Points on a hilly landscape, in no order, each with its height.
From any point a climber takes the steepest step (rise divided by distance) to one of its 2 nearest points. It stops when none of these is higher. Distance is the straight distance between rows; heights are no part of it.
j_323: [113 133 178 110 168 135 144 106 116 143  59 131 158 114 148 144 110  97
 131  85 141  55]  (h 2.20)
j_498: [169 146 122  74 165  90 159  84 149 167 181 111  65 133 119 176 138 185
 129 128 171  90]  (h 1.99)
j_267: [172 103 192 121  85 180 151  86 137 105 149 154 170 121 156 134 148 103
 121  76 115 224]  (h 4.42)
j_283: [116 134  72 104 122 130  77  84 107 115 110  70 106 100 154 124 158 102
 168 152 135 133]  (h 3.40)
j_318: [130 107 136 147  92 159  81 117 157 156  91 115 164  96 142  82 157 169
 114 160  82 132]  (h 1.65)
j_592: [108 174 103 169 118 173 106  90 155 160 103 121 114  68 119  93 102 193
 137 124 108 112]  (h 2.81)
j_199: [ 96 154 117  56 134  75 148 168 107  68 125  92 118 105 151 175 144 186
 152 120 150 105]  (h 3.23)
j_863: [109  91 111 161 143 108 104 152 118  85 127 118 135 127  72 120 129  75
 156 142 144 118]  (h 1.54)
j_29: [140  84 130 148  81 124 137 159 110 128 139 148 180 158 152  90 153 113
 110 141  97 172]  (h 0.51)
j_282: [127 114 136 145 152  90 155 150  80 107 127 131 140 155 128 124 133  81
 141  86 125  92]  (h 5.14)
j_505: [119 158 158  99 157 143 156 150 119 156 152 145  43 152 136 168 135 145
  91 130 149  88]  (h 1.92)
j_653: [118 153 138 169 113 139 176 179 135 152 134 175 178 178 100 129  76 147
 105 132 144 139]  (h 0.97)
j_856: [144 112 139  68 124 109  95 105 111  75 160  69 164  80 136 143 141  60
 139 109 150 139]  (h 2.90)
j_537: [109 185  96 116 158 119  58 135 126 113  77  92 123 107 111 143 122 128
 149 120 136  75]  (h 4.74)
j_27: [127 141 104 165 111 168  67  89 142 151  96 119 137  85 123  83 128 162
 132 152  80 124]  (h 2.03)
j_852: [113 152  88 169 131 102 160 154 148 125 138 115  88 129  69 136 103 134
 177 132 152  97]  (h 2.86)
j_865: [184 118 169 121  67 154 123  97 145 135  86 136 203 107 150 139 179  93
  92 120 111 194]  (h 4.44)
j_432: [ 99 145 132 137 142 159 146 166  99 154 149 148  68 153 162 136 125 132
 102 127 131  98]  (h 2.30)
j_137: [167 131 188  85 170 122 150  66 158 176 159 115 102 115 117 141  69 127
  85 118 154  90]  (h 1.47)
j_835: [103  67 146 114 100 139 129 166 162 165 124 153 176 118 165  90 125 152
  89 159  96 150]  (h 1.26)
j_430: [163  71 108 142  91 105 145 127 161 117 139 128 152 150  91  92 156 160
 170 192  82 166]  (h 0.70)
j_691: [109 165  82 100 134 116  50 120 132 100  94  55 136 101 130 147 156 117
 150 143 149 114]  (h 3.88)
j_625: [143 146 198  90 150 141 163 110 145 139 113 114 104 133 131 157  85 122
 118 103 147  51]  (h 2.15)
j_570: [100 104  84 155  88 122 161 121 141 138 139 138 112  98 128  83 119 175
 150 137  92 134]  (h 1.89)
j_123: [141 158 107 139 140 109 175 116 128 177 174 138  45 163 128 161 116 174
 119 133 168 135]  (h 2.42)
j_319: [131  94  86 130  90 125 149  91 132 127 135 119 111 109 144  93 157 168
 170 167  76 151]  (h 2.28)
j_105: [126 104 108  89 142  96 104 133 110  69 149  81 137  99 131 121 149  83
 141 110 134 110]  (h 3.11)
j_421: [156 138 106 113 109 158  94  62 109 102 115  85  80 135 155 135 177 111
 159 142 127 188]  (h 2.95)
j_982: [189  83 177 137  94 149 163 108 152 116 158 154 175 139 127 152 145 109
 115  73 115 234]  (h 4.26)
j_660: [150  82 116 164  97 111 136 121 142 110 124 147 158 144  97  84 130 115
 150 164 101 185]  (h 0.88)
j_952: [ 98 141 155 143 115 154 158 146 113 160 118 166 172 128 166 103 102 134
  95 127 108 132]  (h 1.35)
j_992: [107 108 143 135 118 181 105 113  99 140 123 156 130 127 170  82 137 104
 110 166  89 128]  (h 2.27)
j_682: [144  83 149 106 125 112 119  78 143 108 140 160 150 134 121 119 116  88
 149 148  96 230]  (h 3.87)
j_731: [120  97  91 180 105 102 128 137 111 109 145 133 134 143 101  91 131 116
 155 145 106 153]  (h 1.07)
j_450: [100 118 109 118 144 132 110 138  84 109 123 114  77 121 160 132 152  99
 129 137 121 108]  (h 2.23)
j_972: [181 135 156 138  89 182 142  76 108 121 122 136 191 125 174 123 169  93
 113  89 120 187]  (h 4.66)
j_849: [121 163  77 168 139 152  54 119 125 136  77 120 100 128 136 123 157 150
 155 146 100 129]  (h 2.58)
j_138: [114 116 114  86 135  77 118 178  99  63 145  89 122 118 124 144 155 110
 143 118 135 112]  (h 3.35)
j_153: [120 108 173 120 172  81 136 169 142  89 132 154 173 137  94 147 109  92
 141  90 146  90]  (h 5.17)
j_737: [129 176 155 108 162 170 126 118 117 161 136 110  60 133 134 162 116 148
  82 122 154  80]  (h 1.51)
j_934: [146  81 160 103  72 131 126 125 147 149 102 135 199 114 169 113 170 117
  78 144 109 188]  (h 4.27)
j_636: [126 100 169 104 176  94 138 150 101  85 123 139 178 139 124 145 134  76
 134  81 136  76]  (h 5.84)
j_870: [144 138  92 129 130 132  75  87  86 110  94 112  85 129 160 165 198 101
 148 130 157 173]  (h 2.65)
j_150: [120 130 110 163 140 109 170 167  94 120 118 142 133 185 104 124 122 110
 134  98 136  94]  (h 4.48)
j_246: [135 154 142  68 144  80 163 161 143  92 140 106  79 130 128 184 131 195
 144 132 162  93]  (h 2.73)
j_888: [116 209  99 153 144 175  92  98 149 163 120 122  86 102  96 120 100 186
 133 101 139  95]  (h 4.20)
j_897: [112 175 127 116 152 139 112 117 133 128  82  87 111 100 128 134 116 147
 139 114 144  65]  (h 3.56)
j_86: [126 142 154 127 105 134 175 179 166 187 161 169 166 123 140 120  74 186
  62 130 138 161]  (h 0.99)
j_601: [ 99  81 134 151 100 133 123 186 173 151 132 183 177 134 117 119  97 165
  87 151 113 162]  (h 1.06)
j_263: [ 94 160 150 154 129 172 132 117 111 164  79 168 174 115 161 119  93 126
  94 133 112 101]  (h 1.57)
j_414: [116 102  96 191 128 134 112 127 120  99 116 130 134 143  69 107 137  90
 159 169 133 135]  (h 1.31)
j_31: [102 105 130 133 148 122 105 184 132  92 152 128 124 137  93 129 122  84
 149 128 132  76]  (h 1.79)
j_652: [102 134  74 121 127  82 148 159 134 104 158 102  87 113 108 137 124 142
 191 128 148  88]  (h 2.19)
j_6: [ 94 135 133 153 138 121 157 195 145 146 120 201 211 164 136 131  98 136
  91 130 121 162]  (h 0.76)
j_53: [162 111 104 120  95 134 136  75 111 108 137  99  99 129 147 102 167 118
 170 153  91 185]  (h 2.63)
j_632: [117 161 108 176 134 120 159 161 126 128 126 122 102 168  68 142 119 124
 139 122 157  91]  (h 3.61)
j_606: [117  91 134 148 102 116 145 168 119 132 128 182 214 153 142 108 126 119
 102 136 113 174]  (h 0.61)
j_656: [127 160 120 154 131 124 183 152 125 157 160 133  74 178 106 146  98 147
 123 127 149 110]  (h 2.87)
j_14: [139  84 142 100 146 100  98 118 132  78 163 120 162 104 113 134 124  43
 152 103 157 160]  (h 2.94)
j_342: [115 146 116  85 138  74 141 179 113  53 150  91 151 130 112 143 119 158
 156 123 129  93]  (h 3.92)
j_945: [108 102 147 138  92 116 153 183 196 174 147 175 164 116 119 109  91 186
  72 130 128 162]  (h 0.91)
j_79: [103 130 121 184 101 135 151 162 136 141 125 164 156 153  95 104  93 141
 115 132 123 132]  (h 1.19)
j_101: [140 108 141 104 123 159 103  75 108 105 134 102 114 112 153 106 152  55
 143 123 125 156]  (h 2.60)
j_626: [135  82 130 156 164 115  90 114 136  84 133 151 162 131  87 140 132  33
 134 121 140 182]  (h 3.24)
j_382: [144 176 137 125 153 163 142 103 112 198 171 117  66 148 127 138 115 164
  68 134 150 114]  (h 1.14)
j_103: [135 110 113 112 150 129  96 114  72  92 119 114  80 117 165 145 199  83
 137 123 143 145]  (h 2.45)
j_762: [111 202  92 145 171 152  66 128 156 160 101 113  80 123 107 156 112 168
 136 109 144  89]  (h 6.42)
j_420: [145 164 124 124 115 167 171 131 121 191 188 130 115 157 137 115  98 182
  62 133 146 136]  (h 0.94)
j_402: [134  77 164 110  96 155  99 130 168 168  96 110 171 103 150  85 161 166
  87 171  92 143]  (h 1.46)
j_883: [141  78 135 135 148 118 115 101 135 101 146 178 155 137 123 139 135  69
 138 123 113 202]  (h 3.55)
j_52: [138 109 140 136 105 169 117  80  92 126 131 136 138 128 163  96 150  74
 114 139 102 142]  (h 2.43)
j_511: [118 149 150 113 150 144 152 123 114 130  89 109 110 127 142 141 103 118
 137 102 142  56]  (h 2.70)
j_670: [113 182  91 151 170 120  51 146 144 144  88 136  75 124 127 166 124 166
 169 119 144 108]  (h 4.41)
j_733: [117 165  80 158 157 104  53 128 117 141  55 132  96 121 148 160 160 140
 180 138 139 139]  (h 3.31)
j_588: [150 164  90 171  96 149  68 121 114 130  76 130 141 144 139 122 172 156
 123 150  84 145]  (h 2.10)
j_93: [ 97 138 157 140 157 153 134 106  99 141  72 161 172 110 152 125 110  89
 119 102 118  94]  (h 1.86)
j_366: [111 101  67 122 119  73 130 129 117  98 141  84 112 120 113 121 137 101
 193 124 148 124]  (h 1.78)
j_269: [113 128 108 163 108 124 167 137 124 144 150 138 103 129 122  94  93 153
 136 120 106 119]  (h 1.53)
j_376: [135 124 177 103 154  96 165 159 158  96 132 127 144 138  89 150  68 124
 135 106 146  76]  (h 4.28)
j_387: [177 143 101 116 156  83 169  89 144 187 191 117  62 169  89 161 133 171
 119 122 174 106]  (h 2.02)
j_961: [116 154 149 133 103 155 181 159 134 172 150 149 142 133 148 109  72 171
  80 127 124 122]  (h 1.15)
j_236: [107 117 125 121 156 135 112 173 106 104 155 127  87 113 132 123 136  96
 122 130 122  85]  (h 2.01)
j_621: [165 146 187  71 150 123 157 103 162 142 157  97  97 123 111 144  84 145
 101 115 151  61]  (h 1.76)
j_702: [157  79 170 108  84 136 137  89 132 118 122 156 164 120 151 112 148 101
 116 149  91 220]  (h 4.05)
j_772: [154 163 143  52 151  88 152 107 152 121 167 102  76 123 119 176 125 206
 128 141 170  99]  (h 2.33)

Call two points neighbours if one is among the 2 nearest of the other. Go from one point of each pair to the other, from neighbour to neighbour, staying as high as possible. Name the lowest point that can't be avoided.
j_762 / j_972 -> j_945
j_972 / j_421 -> j_498
j_972 / j_342 -> j_856
j_421 / j_636 -> j_625

For each start below, name every point that the climber comes to, in order.
j_945 -> j_601, j_835, j_402, j_318, j_27, j_592, j_888, j_762
j_961 -> j_952, j_263, j_93, j_323, j_511, j_897, j_537
j_588 -> j_849, j_733, j_670, j_762
j_883 -> j_682, j_702, j_934, j_865, j_972
